Points on a hilly landscape, in no order, each with its height.
A ball rolls from a point to the lowest of its 2 nearest points, and stops where none of them is lower. Distance is the straight distance between rows; heights are no part of it.
bami: [197  39 105 109 144  85 159 192  81 107 147 158 102  92 178 113 112 147
  82 106 172 130 128 149 137 174 114 106 140 109  84 112 115 151 157  90
  84 161 130 145 145 137 141 143 114 155 116 102 146 173 232 106 191]  height 261
sela: [139 138 139 144 147 120 145 111 133 171  83 125 111 112 147 151  75 135
  74 113 128 115 136 115 127 134 154 132 139 131 119 106 129 102 104 115
 122  77 158 100 129 134 124  74 145 123 108 147 140 120 112 150 159]  height 477
fose: [137 130 130 139  76 136 148 144  76  87 171 108 123 150 162 105  99 128
 183 109  77 118 106 130 107 137 115  89 123 143 101 136 118 138 131 117
 158 164 126 160 208 150 139 178 155 133 148 121 180 115 204 127 137]  height 589
Molur: [130 168 139 103 148 131 109  59 173 120 164 112 153 138  77 167 140 104
  93 137 149  99 105 129 130 119 133 111 152 112 152 109 140 109 141 121
  95  77 141 107 100  93 136  66  56 138 121 128 130 157 105 179  57]  height 392
geg: [122 136  89 125  86  94  97 161  87 108 196 101 123 132 146  96 172 111
 140  94 116 121  81 164 103 175  83  76  99 147 171 134 152 125 152 150
  98 209 119 169 188 147 172 209 110 166 160 166 156 138 204 113 109]  height 96
vibo: [174 154 140 129  79 146 135  88  96  76 182 155 157 116 128 109 151 107
 197 151 107 162 109 102 101 103 121 126 147  81 125 179  98 175 156 130
 164 100  87 132  85  97 114 156 123 133 138 117 126  90 151  99 131]  height 655
duv: [112 101 107 115 223 141 129 158  85 128  86 173 143 122  76 150 198 118
  84 163 199 129 138 141 152 113 133 205 118  94  96 132 115 169 155  92
  47 167 119 137  74 149 152  93  76  91 141 122  94 144 146 139 136]  height 761
Vop: [ 97 130 103 103 152 130 139 109 206 147  97 140 119 119 103  51 230 148
 101 164 148 136 154 125 150 159  81 119 107 127 168 126 167 105 160 114
 130 124 146  94 142 140 179 120 122 128 161 158 118 220 137 148 107]  height 585
Vorat: [142 120 107 150 115  83 124 140 159 154 110 116  73 141 140 161 109  99
 110 102 131 157 158 143  98 145 146 140  87 134 178  96 159  86  80 152
 139  81 170 106  96  81  77  98 114 133  66 128  83 123  50 139 132]  height 172
beras: [113 154 148 173  70 118 149 159 155 128  83 101 122 121 120 154 105 167
 141 149  84 138 154  94 106 120 182 181 138 125 117 137 131 133 113 154
 148 119 108  83 147 110 137 133 167  91 131 139  87 154  85  97 163]  height 495
kif: [103 113 144 100 146 188 152  72 229 138 141 139 107 160 182 182 100  97
 147 138 166  91 160 122 189 121 129 150 116 167 121 136 128 129 151 124
 179  95 153 110 138  81 152  93 106 100  92  91 157 126 103 182 128]  height 529
genu: [110 127  99 115 150  98 105 118 116 149 171 141 126 153 115 122 147 119
 144  72 136 126 102 143 107 154 119  72  99 115 150 121 144 111 123 130
  72 135 143 174 115 140  96 153  89 129 120 148 133 148 130 143 109]  height 292
zeko: [132 127 144 136 108 169 127 144 209 116  74 105  98 159 140 107 114 129
 161 197 124 139 176 101 173  63 127 186 143 135 134 126 116 118 133 115
 203 124 109 103 100 107 127 107 181 141 146  89  92 137  62  94  97]  height 557
fuled: [156 113 107 156 107 136 155  96  60 139 119 106 106 118 182  60 115 103
 110 120 117 132 112 169  86 133  74 107  67 135 134 132 166 145 102 100
 184 135 170 162 186 187 137 156 161 129 111 165 186  71 151 143 131]  height 461
Rata: [137 176 130 159  92  89  97 168  73 111 140  95 125 153  93 155 135 109
 175 103  77 123 113 130  78 104 162 111 117 126 167 100 129 119  93 140
 121 139 120 163 122 124 100 164 137 156 142 143  78 120 111 108 101]  height 283
leneg: [180 141 149 121 107  75  89 210 127 126 125 106  99 106 125  88 149 162
 128 137  88 156 141 107 136 129 138 112 164 134 174  79 114  87 115 153
 122 148  88 105  94 117  92 129 145 205 155  98  80 177 115  85  93]  height 345
votam: [134 131 166 114 145 113 125 122  66 123 117 101 131  72 130 119 153 122
 112 141 135  89 143 178 150 142 148 137 112 130 131 163 136 159  97 107
 123  97  90 112 146 136  85 149 134  92 107  86 173 134 123 163 130]  height 447
tir: [155  59 104 101 130  97 154 129 158 133 171 191 100 123 157  47 138 156
 144  95 141 171 151 120 123 181  79  69 119  95 110 149 123 125 131 136
 102 113 119 135 103 117  74 148 132 127 111  98 147 188 147 117 174]  height 360
Bup: [187 116 106 144 137  70 178 168 112 132 105 145  83 112 149 112 129 149
 104 131 124 139 152 101 110 153 158 142 118  96 125  93 116  92 127  83
  81  76 130  99 112 111 118  94 149 151 127 114 100 204 163 124 189]  height 439
benam: [112 137 125 145 121  88 145 194 155 153 104 117  66 162 137 132 117 136
 158 100  89 137 173 116 100 153 181 133  95 157 152  81 145  79  88 131
 115 111 147 113 147 107  84 130 155 119 104 129  83 180  85 134 144]  height 265
rinag: [148 164 134  92  96 131  68 115 130  85 182  57 162 107  89 121 192  84
 129 168 129  89  99 187 149 101 104 110 143 154 192 145 142 132 138 145
 134 152  78 112 138 107 138 161  86 165 148 107 153 144 134 125  18]  height 463
guzu: [ 62 181 158 101 129 108 106  94 150 146 163 115 183  96  81 141 175 165
 134  91 110  99 126 126 115 184 155  80 127 147 159 159 154 121 124 188
  85 127  95 103 154 122 118 157 103  95 126 150 138 172  98 153 117]  height 653
Sono: [148 111 135 100 129  88  75 224 113 118 147  94 106 121 133 107 142 135
 140 126 105 125 130 155 159 136 128  87 157 176 171  78 119  99 110 161
 118 201  87 148 144 132  85 172 134 194 153  77 121 160 140  97  75]  height 280
Sako: [146 126 142 112 159 148 132  96 112 150 117 175 145 114 159 159 144 105
 101 131 181 148 128 118 144 133 118 159  98 124 141 144 135 150 131 152
 144 111 140 127  68 126 153 108  99 120  95 149 127  66 130 143 160]  height 273
dazis: [128  85 105 142  83 108 136 166 128 108 145 169 127 100 115  91 150 162
 165 135 101 195 129 114  95 148 132 145 153  87  99 166 116 147 126 161
 114 145  92 123  99  96  78 160 145 109 131 101  88 142 121  69 181]  height 482
zerib: [ 57 185 152 113 160 131  92  93 111 161 156 163 206 116  66 153 149 162
 146  76 119 117 107  98 111 151 153  91 138 127 129 149 116 139 127 179
  77 136 102 144 105 140 128 146 110 108 146 170 110 105 106 133 133]  height 678
Zeni: [107  60 116 113 165 155 108 141 196 148 108 139  99 143 154 147 110  95
  92 145 187 146 142 169 180 114  92 154 122 159 127 113 144 132 122 146
 163 159 160 141 107 114 120 105 116 135  90 105 124  82  87 126 103]  height 448
mipe: [116 174 152 112 131  99 132  88 139 144 107  86 131  97 114  54 190 158
  97 129 114 108 150 130 116 170 106  92 110 129 175 130 167 105 126 108
 112  85 134  81 169 155 140 137 135 112 135 162 164 220 122 175 109]  height 610
Pase: [139 110  89 150 137 115 140 108 168 145  75 130  86 125 125 111 152  78
  92 158 160 176 152 147 107 128  96 171  72 111 161 117 172 115 104 130
 164  92 173 109  86 105 120  99 117 121  89 165  91 109  64 135 116]  height 257
zesu: [156 118 121 127 113 115 107 159 161  85 137 106 136 115 108 172 153 105
  71 181 144 140 100 131 153 110 117 163 177 123 138 105 128 112 161 149
 117 164 122  94 113 102 188  99  79 177 158 134 106 147 170  94  91]  height 417
zapu: [ 97 147 144 147 133 151 122 126 134 122 106  72 121 165 115 106  84 143
 137 138  90  97 128 127 123  82 127 113 148 161 105 101 122 103 122  83
 158 140 151 128 203 168 133 115 171 130 157 130 160 131 126 155  85]  height 304
gura: [185  68 114  96 151  96 155 134  83 127 162 204 123 115 176  94 130 145
 127  85 171 160 128 118 134 177  91  84 104  90 104 148 109 149 141 109
  86 120 133 160  91 127 113 143 110 134  94 115 151 154 199 128 200]  height 315
remo: [ 63  58 110 150 137 165 164 140 167 134  89 135 101 113 122 126 126 148
 122 158 138 128 149 159 143 135 137 179 132 143  66 169 134 168 130 126
 140 147 128 119 183 136 119 140 150  41 123 113 126 127  99 116 175]  height 579
gemes: [ 94 127 134 109 144 125  46 182 140 135 129 100 121 161 125 108 108 118
 154 115 109 124 123 146 159  95  97  83 140 186 165  80 131  91 100 158
 162 216 126 176 139 158  91 168 151 189 149 104 128  90  93 115  55]  height 181
Kuvu: [179  58 144  84 144 132  76 149 172 138 126 133 110 116 177 125  75 110
  97 144 176 141 145 167 201 107  86 110 161 152 141 116 116 127 105 152
 171 143 112 139  90 114  82 125 121 174  83  50 149  94  96 111  86]  height 399
Pomor: [ 92 161 126 112 124 122 102  62 223 165 143 124 142 122 113  87 149 159
  96 107 127 144 127  98 121 157  78  69 134 134 186 119 167  85 131 174
 148 121 156  95 114 120 153 106  90 153 121 181 130 166  89 149  81]  height 525
zupo: [120 169 154  77 180 132  99  43 166 165 114 151 156 100 109 112 161 124
  90 142 176 131 140 123 159 138 121 108 124 121 176 130 146 119 123 145
 127  64 124 108  49 113 103  79  88 126 104 125 134 129  55 175  94]  height 453
fom: [175  95 102 163  66 105 139 182  98  96 141 129 115 108 122 133  98 133
 127 143  89 178 108 129  86 107 138 141 171  82 112 123 110 134 114 154
 142 152 117 130  92  97  98 127 142 153 133 106  85 100 137  62 148]  height 442
zugo: [ 64 135 136 143 137 155 159 118 143 140 144 135 163 138 126 201  93 151
 115  98 119  88 115 110 129 146 169 145 141 153  79 138 121 130 152 138
 104 142 145 115 190 140 189 120 112  86 134 166 150 123 177 146 173]  height 227
sas: [119 142 133 115 202 148 114 150  86 126  93 150 169 132  78 157 145 148
  95 150 156 118 113 113 153  84 155 176 177 103  89 119  85 141 168  99
  56 158 107 142  73 164 157  83 111 124 171 125 100 117 155 120 128]  height 736
zel: [114 120 117 107 171 117 123  88 104 159 130 166 145  89 146 100 186 110
 104 108 172 143 125 150 132 169  99 116  76 104 157 164 152 153 130 143
 103 106 133 142  86 137 123 149  95 103 100 147 149 105 120 153 146]  height 202
samu: [ 93 113 120 152 152 183 196  90  97 151  89 163 138 142 145 143 129 105
 153 135 151 136 143 130 104 127 147 194  62 137  95 170 138 189 126 104
 156 106 165 133 150 141 149 129 139  52  91 174 130  42 114 143 190]  height 531
nerum: [179 106 110 114 166 110 159 160 173 128 102 130  69 145 137  94 126 142
 117 142 142 115 157 109 148 131 147 126 137 117 115  70 106  76 146  59
  82  78 131 112 112 117 105  70 142 161 152  84 111 233 141 148 128]  height 479
nege: [164 108 122  86 199 117 157 158 121 139 135 168  98 176 161 140 112 139
 134  83 162  95 148  94 149 145 151 108 115 131  97  82  92  95 162  55
  67 103 157 156 120 134 135  84 116 159 135 111 135 193 199 170 161]  height 526
Kog: [145 133 140 119  81 125 125  83 118 106 212 142 155 129 101 150 103 132
 162 103  88 140  99 104  99 120 145  76 178  88 104 169  92 140 137 153
 113  91 100 114 109  95  81 128  96 126 131  98 143 127 135 118 132]  height 628
sena: [186  61 107 117 113  96 118 176  73  98 185 127  94 132 138 145  83 101
 133 102 137 124 112 180 110 127 130  81 134 119  99 115 118 145 106 108
 104 139 125 172 144 123  55 165 108 144  89  69 148 144 160 112 119]  height 460
Mozem: [107  55 100 133 142 160 170  97 194 132 109 125  85 129 129 106  89 125
  89 151 143 131 141 157 140 120 107 142 154 120  64 149 135 140 140 105
 139 110 144 104 175 132 110  91 134  75 119 109 168 146 102 134 140]  height 552
ked: [ 98 202 178 133 161 132 108 138 115 142  67 105 169  94 105 170 185 135
 101 145 150  94 143 123 160 125 162 177 108 164 168 115 150 125 123 131
 122 125 117 107 117 147 179 122 142 120 137 163 101 120 104 152 123]  height 481
Kofa: [116 170 138 114 114 141  79  91 148 114 147  65 148 140  95  77 146 106
 136 153 116  97 115 152 121  86  80  78 128 150 183 124 154 111 123 130
 159 134 122 125 159 143 125 152 124 158 145 139 163 135 106 148  17]  height 414
Piv: [120 122 100 155 104 156 128 105 134  87 127 136 151 144  69 160 126 100
 133 171 126 172 109 123  81  66 135 192 149  83  99 146 119 156 144 126
 141 134 131 125  89 109 125 112 105 102 142 153  72  80  96  87 119]  height 556
gasi: [107 143 171 127 137 127 140 112  66 129 121 138 174  67 114 184 146 135
 126 138 134  93 150 153 137 147 202 174 120 128 110 179 125 184  96 137
  94  88  70 100 126 109 106 141 132  54 106 104 128 107 112 135 183]  height 398
zoza: [196 119 108 131  86 163 128 162 143  67 143 116 105 179 148  70 120  93
 182 172 117 147 121 124 131  73  75 126 129 125 133  99 111 111 141  90
 181 151 133 155 128 119 147 127 154 194 164 103 127 120 185 101  68]  height 629
Kop: [171 118 149 124 126 136 116 161 119  91 109 116 138  91 143 184 128 119
  75 187 153 130 115 135 187 105 145 189 177 126 116 131 109 144 150 135
 139 150  90 113  97 109 164 103 121 149 138  86 116 110 162  98 136]  height 358
rigog: [146  52 106 126  99 107 122 170 122  96 155  78  77 129 118 127  98 101
 114 149 113 124 131 218 111 120 124 123 142 135 101 129 144 141  92 119
 114 134 112 127 185 112  37 148 116  94  91  57 151 166 109 124  98]  height 496
Reme: [ 77 145 145 152 146 151 163 107 104 154  53 149 130 143 120 111 115 138
 182 119 120 127 170 108 117 135 171 168  87 146 103 153 115 156  88 100
 152  79 140 135 145 149  94 125 189  63 112 150 116  83  61 139 174]  height 490
Kep: [ 95 134 157 120 123 174 158 166 117  99 130 129 149 131 168 189 146 133
 165 130 128  83 129 130 169 141 156 175 118 183  93 153 117 161 160 124
 136 171 115 146 188 130 202 157 139  99 134 124 152 110 194 136 180]  height 119
divar: [146  74 112 104 120 143 128 149 168 107 131  99  84 138 147  73 116 117
 118 167 130 120 154 173 150 112  92 119 133 142 121 124 140 117 118 102
 147 133 127 118 170 123  97 132 135 121 126  70 160 174 131 135  85]  height 527
ruz: [165  89 102 105 120  90 115 172  74 105 180 144 139 104 144 113 155 137
 110  89 149 128  92 145 129 176  94  95 146 119 121 135 113 146 166 126
  60 195 111 153 158 133 162 167  96 168 153 134 147 156 240 102 151]  height 194
guv: [165 135  91 134 130 125 140  76 161 133 124 150 109 156 119  97 164  87
 117 147 151 178 123 115  94 115  75 126  88  88 158 114 159  99 141 109
 141  89 179 119  77 122 151  92  85 152 117 176 107 129 112 150  98]  height 319
dezi: [172  91 100 148 134 152 193  94 127  97  95 128  99 120 129 109 101 113
  88 193 145 141 129 131 121  91 118 175 139  79  65 135 122 142 157  63
 139  84 146  99 131 137 150  73 134 108 139 120 150 142 156 132 148]  height 519
nadeg: [127 190 141 135  85 113  87 100 126 113 142  87 135 154  83  84 147 122
 185 129  84 133 132 119  86  92 114  85 119 117 178 131 142 118 111 139
 157 116 112 134 127 134  84 165 140 149 143 142 108 138  68 132  54]  height 361
tatof: [202 108 101 154  81  66 151 187 119 120 118 121  83  91 146  99 120 152
  89 141 102 182 137 112  87 145 126 131 145  92 144 106 132 102 109 139
 128 117 117  86 109 102 113 114 147 172 136 115  97 167 143  81 164]  height 400
kir: [113 110 115 104 121 138 126 111 171 136 182 145 134 155 153 139 105 124
 127  82 136 130 102 113 122 149  91  88 137 134 130 124 129 107 152 157
 129 148 166 138 145 119 152 131  92 143 120 154 157 124 165 144 128]  height 362
dena: [ 97 178 129 140 146 158 122  70 152 117 138 116 168 166  60 163 134 106
 117 130 139 111  95 110  95  95 128 136 131 108 121 110 139 123 157 108
 110 120 166 127 125 133 164  86  80 115 142 185 116 118 115 161  69]  height 316
Rizo: [ 71 140 104 160 118 111  97 112 156 170 127 109 107 177 109 134  89 104
 140  74 109 139 120 143  80 123 119  98  95 149 158  98 162  98  88 164
 144 144 181 157 143 135  93 138 131 124 110 180 107  87  41 138  93]  height 420
pedi: [ 82 192 153 134 146 142  82 156 114 134 105  98 168 128 101 181 170 121
 110 121 137 101 104 128 136 114 135 154 106 175 174  98 151 122 133 153
 125 190 136 155 135 157 194 147 120 149 147 197  98  77 118 132  86]  height 424
ludiz: [ 92 148 163 132 147 160 139 121 132 142  65 149 130 138 145 102  95 173
 196 138 106 128 170  88 161 107 167 152 136 138  90 156  85 138 123 120
 161 109  92 137 109 147  88 132 214  96 142  91 122  98  65 117 175]  height 443
Kubi: [ 76 140 145 147  98 121 127 123  67 121 147 110 163 102 117 122 108 155
 156 101  67 118 118 134 103 137 147  98 147 143  97 166 119 155  99 149
 140 163 101 138 198 164 110 185 160  97 147 130 162  90 139 117 150]  height 562
Lodos: [221  77 135 104 118 120 120 206 128 103 126 123  86 109 198 133  76 118
 107 143 147 132 141 138 174 120 132 128 146 151 128  85 102 118 118 118
 160 147 117 140 113 115 109 125 145 195 115  53 142 131 163 104 125]  height 344
povo: [168 118 119 141 130 170 160 157 164 100  82 135  98 169 147  69 128 128
 175 189 129 145 155 102 158  73 111 168 124 127 106 112 102 109 150  70
 177 121 127 138 105 134 148 108 189 160 163  92 109 133 136 116 114]  height 594
Nizi: [ 85 137 137  73 177 140 113  36 194 183 130 137 142 109 140  76 143 145
  81 104 161 114 139 128 162 160  74  65 120 154 173 133 162 110 124 143
 140 102 160 119 117 143 125 103  94 131  98 147 183 133  81 184  96]  height 494
gemo: [142  54  94 108 105 142 153 103 169 136 147 178 109  94 167  13 166 136
 131 134 145 196 150 140 131 165  35  99 102 106 123 176 146 155 133 153
 166 141 118 114 130 127 107 164 135 108 114 120 156 131 136 103 154]  height 396
Pever: [ 67 159 131 147 107 127 123 125 184 129 153 117 107 207 108 173 104 111
 209  88  98 105 151 120  94 130 168 115  96 165 141 111 144  93 100 134
 135 111 161 140 162  97  89 139 122  95  98 135  95 146  69 159 106]  height 350
noru: [150 118 140 117 118 144 131  77 195 120 170 130 109 169 153 184  64 109
 147 121 132 123 132 106 142 107 127 120 150 121 116 128 111 107 138 131
 154  82 148 113 102  73 105  82 100 136  94  86 138 119  94 150 119]  height 565
Tumu: [107 173 145 140 136 141 102 105 112 123 161  79 152 158  98 172  82 114
 107 102 109  63  92 127 114  97 135  86 154 155 127  85 123 101 129 109
 115 135 167 139 183 154 156 108 110 149 146 163 159 118 149 172  73]  height 199
tabob: [102 174 144 111 137 150 114  86 207 147 117 122 154 136 127 104 166 140
 107 147 147 124 123  97 159 125  82 116 134 157 178 115 163  99 169 143
 165 141 157  94 132 138 223 111 116 168 153 183 130 152 141 142  85]  height 555
Rudon: [114 152 175  75 142 183 128  86 212 134 126 128 139 133 176 133 134 139
 156 167 147  90 160  97 216 110 122 135 146 172 150 151 114 129 163 135
 185 104 100  88 124 101 161 118 140 136 129  79 168 145 118 154 103]  height 491
Zuda: [147 121 130 122  97 105  78 161 113 102 162  96 138  90 109 151 183 102
  96 151 133 134 104 175 130 135 113 141 143 127 173 139 142 137 123 178
 117 172  91 116 104 104 133 153  89 159 126 121 110 122 127  97  80]  height 471
fam: [ 72 135 154 121 168 170 137 121 177 147  98 141 121 174 144 116  86 162
 182 115 114  99 155  94 176 117 144 121 135 169  97 121 105 102 140 116
 155 129 135 139 155 153 118 119 184 120 144 105 155 135  97 157 139]  height 383
Rovun: [128 113 147 108 166 145 163  80  89 138 136 178 154 110 141 217 114  93
 109 128 187 105 141 138 141 145 177 168  97 113 100 172 119 187 125 132
 102  68 112 120  92 103 129 108  92  62  70 108 133  77 138 150 186]  height 340
fusom: [131 151  85 171  69  84  99 166  67 129 171  86 107 147 124 145 129  96
 141  81  91 129  81 154  58 130 122  81  97 126 183 104 153 114 110 160
 117 175 144 170 155 144 136 186 116 155 141 173 109 116 140 102 103]  height 200
mozo: [124 164 136 139 133 151  80 132 117 138 108 107 141 150 129 133 129  90
 126 125 141 133 108 127 131  83 102 143  97 147 176  94 150 119 120 140
 179 158 161 163 101 149 150 132 125 176 126 169 108  43 100 130  66]  height 354
Donev: [121 123 106 173 121 160 172 105  74 122 108 111 124 152 131 118 111 100
 132 135 110 122 103 147  78 102 120 158  84 125  99 135 155 149 122  82
 159 133 173 149 187 171 165 137 143  95 120 182 150  67 155 136 138]  height 493
Dekuf: [113  88 121 125 116 146 158 104 140 145 133 154 108 129 199  54 115 136
 152 105 118 158 149 132 129 157  71  99  85 153 119 152 151 136 106 145
 192 144 148 143 178 152 123 168 165 114 111 139 182  94 130 141 158]  height 429
lazad: [221 135 123 115  72 127 119 151  95  64 169 138 128 131 138  83 160  98
 182 165 111 154 107 120 137 106  91 125 142  92 142 138  95 139 149 107
 150 134  95 146  87 104 131 146 137 196 153  95 126 128 191  91  99]  height 654
voke: [139  97 151 102 107 164 143 186 107  84 123 141 123 117 204 135 124 130
 186 143 135 106 145 149 192 150 130 162 118 175  96 147 108 168 138 127
 175 191 104 163 172 127 153 186 178 129 126  70 164 102 186 112 171]  height 210
Guder: [106 102 127 144 134 166 116 149 195 130  78 125 113 156 127 178  87 120
 115 167 147 148 140 111 161  75 145 201 158 144 117 109 112 122 137 141
 171 151 141 130  79 107 144  88 145 137 129 116  70  76  66  98 126]  height 508
Pazaf: [ 99 157 132 144 130  84 111 162  98 169 130 133 169  78 102 204 156 144
  67  97 142 115 120 136 115 186 178 145 124 146 157 115 148 118 104 177
  60 140 120 103 121 111 171 124  95 118 126 172  89 130 145 116 166]  height 379
vigu: [118 194 144 150 136  95 111  79  81 159 108  84 144  93  85 116 162 117
  89 117 118 104 122 151  87 138 134 102  93 110 175 127 168 125  89 118
 103  79 135 115 132 154 114 131 126 110 116 177 139 135  83 161  95]  height 637
dami: [102  89  79 140 123 135 138 117 157 109 138 175 140 123  88 106 167 120
 143 159 132 194 118 120  90 127 105 168 133  78 107 170 135 160 151 151
 119 144 126 122  86 104 124 130 101  88 134 152  78 121 111  89 150]  height 520
Givo: [135 137 134 132 171  86 146 148  73 188  91 143 142  91 143 193 105 149
  39  92 151  98 126 123 135 176 180 139 122 138 129 101 127 110 101 126
  68 101 149 104 131 147 162  98 120 115 115 154 121 132 175 139 198]  height 432
bizu: [166  97 116 128 106  98 128 178  57 107 174 153 123 136 135 176  76 134
 156  80 103 129 102 120 119 125 161  96 158 115  94 117  88 139 109 137
 100 148 117 170 117 120  96 148 123 153 122  92 119 106 185  87 157]  height 418
Bav: [112 138 109 155  68 121 145 117 164 136 173 156 143 146 132 160 117 141
 167  89  96 166 118  95  81 165 134 121 118 116 131 145 133 123 135 181
 129 119 143 111 130  90 149 148 108 108 105 173  99 124 133 106 178]  height 416
Bogu: [ 93 154  98 148 171 110 110 102 129 190 104 128 115 190  74 149  89 100
 119  77 134 126 120 124  74 114 145 108 108 117 146  74 142  93  91 109
  90 106 194 159 100 140  84  79 110 129 106 181  89  97  51 148  87]  height 475
Kavoz: [110 152 155  91 105 107 123  85 145 138 166  87 133 103 144  87 139 160
 112 103  93  99 143 135 126 174 109  61 131 139 155 152 142 105 109 152
 127 108 107  76 178 130 107 148 116 116 121 122 197 190 122 174 114]  height 630
Gurut: [149 108 119 145 149 114 161 116  73 111  97 121 117  91 119 108 150 115
  98 163 140 118 125 161 115 130 130 163 115  91  96 147 133 153 123  63
 106  89 133 114 146 142 124 115 136  92 124 120 155 150 164 149 158]  height 487
Gobik: [148 157 136 134 150 109 117 142   5 114 141 104 138 144 130 106 142 120
 153 102  99  87 106 152 115 123 112  83 106 140 124 114 113 131 122  68
 105 151 131 187 176 196 136 168 159 152 165 132 167 116 209 159 114]  height 618
pum: [151 135 133 113  93 129 123  72 201 131 175 153 133 132 135 125  99 154
 128 120 116 176 126  77 126 123 107  89 184  97 133 147 107 105 148 179
 139  91 114  90  69  82 113  95 103 151 126 111 118 142  95 111 133]  height 598
gogo: [168 175 153 131 124 115 107  87  18 122 155 100 165  99 109 114 142 120
 119 110 109 100  80 132 104 106 107  81 142 100 135 135 103 145 128 110
 121 116 120 146 132 174 135 142 123 159 157 148 165  96 179 145 105]  height 645
zefi: [138 147 130 165  63 139 179 127 132 100 116 133 128 124 139 141 146 134
 170 158  96 152 140  96  95 137 149 176 111 104 122 162 137 150 144 126
 165 105 127  97 141 105 168 146 152  89 126 159 102 137 142 109 182]  height 459
biva: [142 151 168 105 176 191 146 116 137 137  86 139 139 148 185 130 110 154
 162 147 151  92 145  87 217 107 139 153 136 158 104 132  86 122 178  95
 162 118 106 135 124 151 172 110 185 137 157  86 163 121 149 154 154]  height 444
tem: [195  94 153 106 134 160 126 175  95  96 105 141 123 108 194 159  77 130
 128 152 154 122 122 132 197 110 135 154 171 139  82 124  82 163 139 114
 163 171 101 170 106 136 138 135 159 162 120  55 154  82 172  95 151]  height 286
Sak: [129 143 150 153 104 120 132 152 153 127 108 104 115 126 119 147  73 189
 133 138  85 116 141  89 140 115 191 134 202 112  96 125  94 105 140 140
 114 111  82  89 128 112 106 107 159 130 160  85 122 186  88 102 145]  height 534
mikom: [144 216 141 158  96  90 123  80  49 127 154 113 165 109 104 131 169 112
 141 100 104 106  99 115  75 142 138  91  79  95 173 141 147 140 126 120
 106  89 124 130 132 148 158 161 112 132 132 199 133 132 141 145 117]  height 661
migo: [102  72 112 150 140 153 182 151 136 127  89 165 112 113 126 159 122 155
 118 160 139 133 141 117 149 137 163 192 149 105  57 159 102 168 158 114
 104 138 107 113 129 122 151 117 146  66 141  98 111 149 143  99 216]  height 603
Bufo: [ 50 147 126 159 118 133 145 103 111 148 112 132 160 133  80 114 122 148
 169 105  95 131 140 127  83 142 157 136 103 130 100 169 143 157  99 131
 120 114 129 125 168 148  99 163 158  53 124 178 112 105  82 119 157]  height 528
zinos: [105 112 121 123 145 141  83 148 113 156 119 141 138 129 147  85 120 127
 122 103 138 157 109 143 142 114  75  97 119 150 145 114 138 125 114 163
 165 189 141 175 117 164 124 163 145 170 134 148 134  50 108 111 102]  height 279
Zumo: [ 59 153 130 153 143 131 133 106 153 152 122 133 181 101  73 206 151 150
  77 124 140 106 121 130 105 165 175 162 134 134 118 141 140 146 130 168
  75 125 128  89 144 118 190 107  88  61 129 181 100 137 131 134 155]  height 314
Sabar: [139 145 139 145 110  82 116 209  40 113 139 124 134 113 125 164 145 130
 163 109 104 109 126 132 130 144 183 142 115 137 142 118 118 139  95 132
 100 154  93 163 117 118 106 163 144 142 131 107  90 117 152  94 155]  height 359
nenop: [143 118 119 159 103 148 170 150 139 112 101 142 124 117 149 127 106 182
 146 158 107 143 123  76 152 122 156 168 177  92  68 145  88 142 183 123
 131 130  78 117 107 118 153 116 174 122 183  88 117 160 151  73 193]  height 573
Valeg: [101 128 118 126 197 136 135  97 153 164  78 145 117 167  78 140  93 125
 102 120 157 108 139 117 126 108 163 145 139 119  94  92 116 107 110  86
  85  83 166 143  84 137  94  43 122 112 119 131 112 123  62 159 110]  height 530
raru: [ 99 147 114 144 161 125 111 126  98 154 121 153 173 128  74 148 104 162
 100  94 115 141  93  97  94 112 151 130 172 100  89 117 105 124 139 135
  69 148 129 138 104 156 125  93 117 116 157 161  99 109 135 103 143]  height 708

Where does a ball stop that starts at each point below?
tabob -> Tumu
gogo -> fam
vibo -> fam
migo -> zel
Donev -> geg
divar -> geg
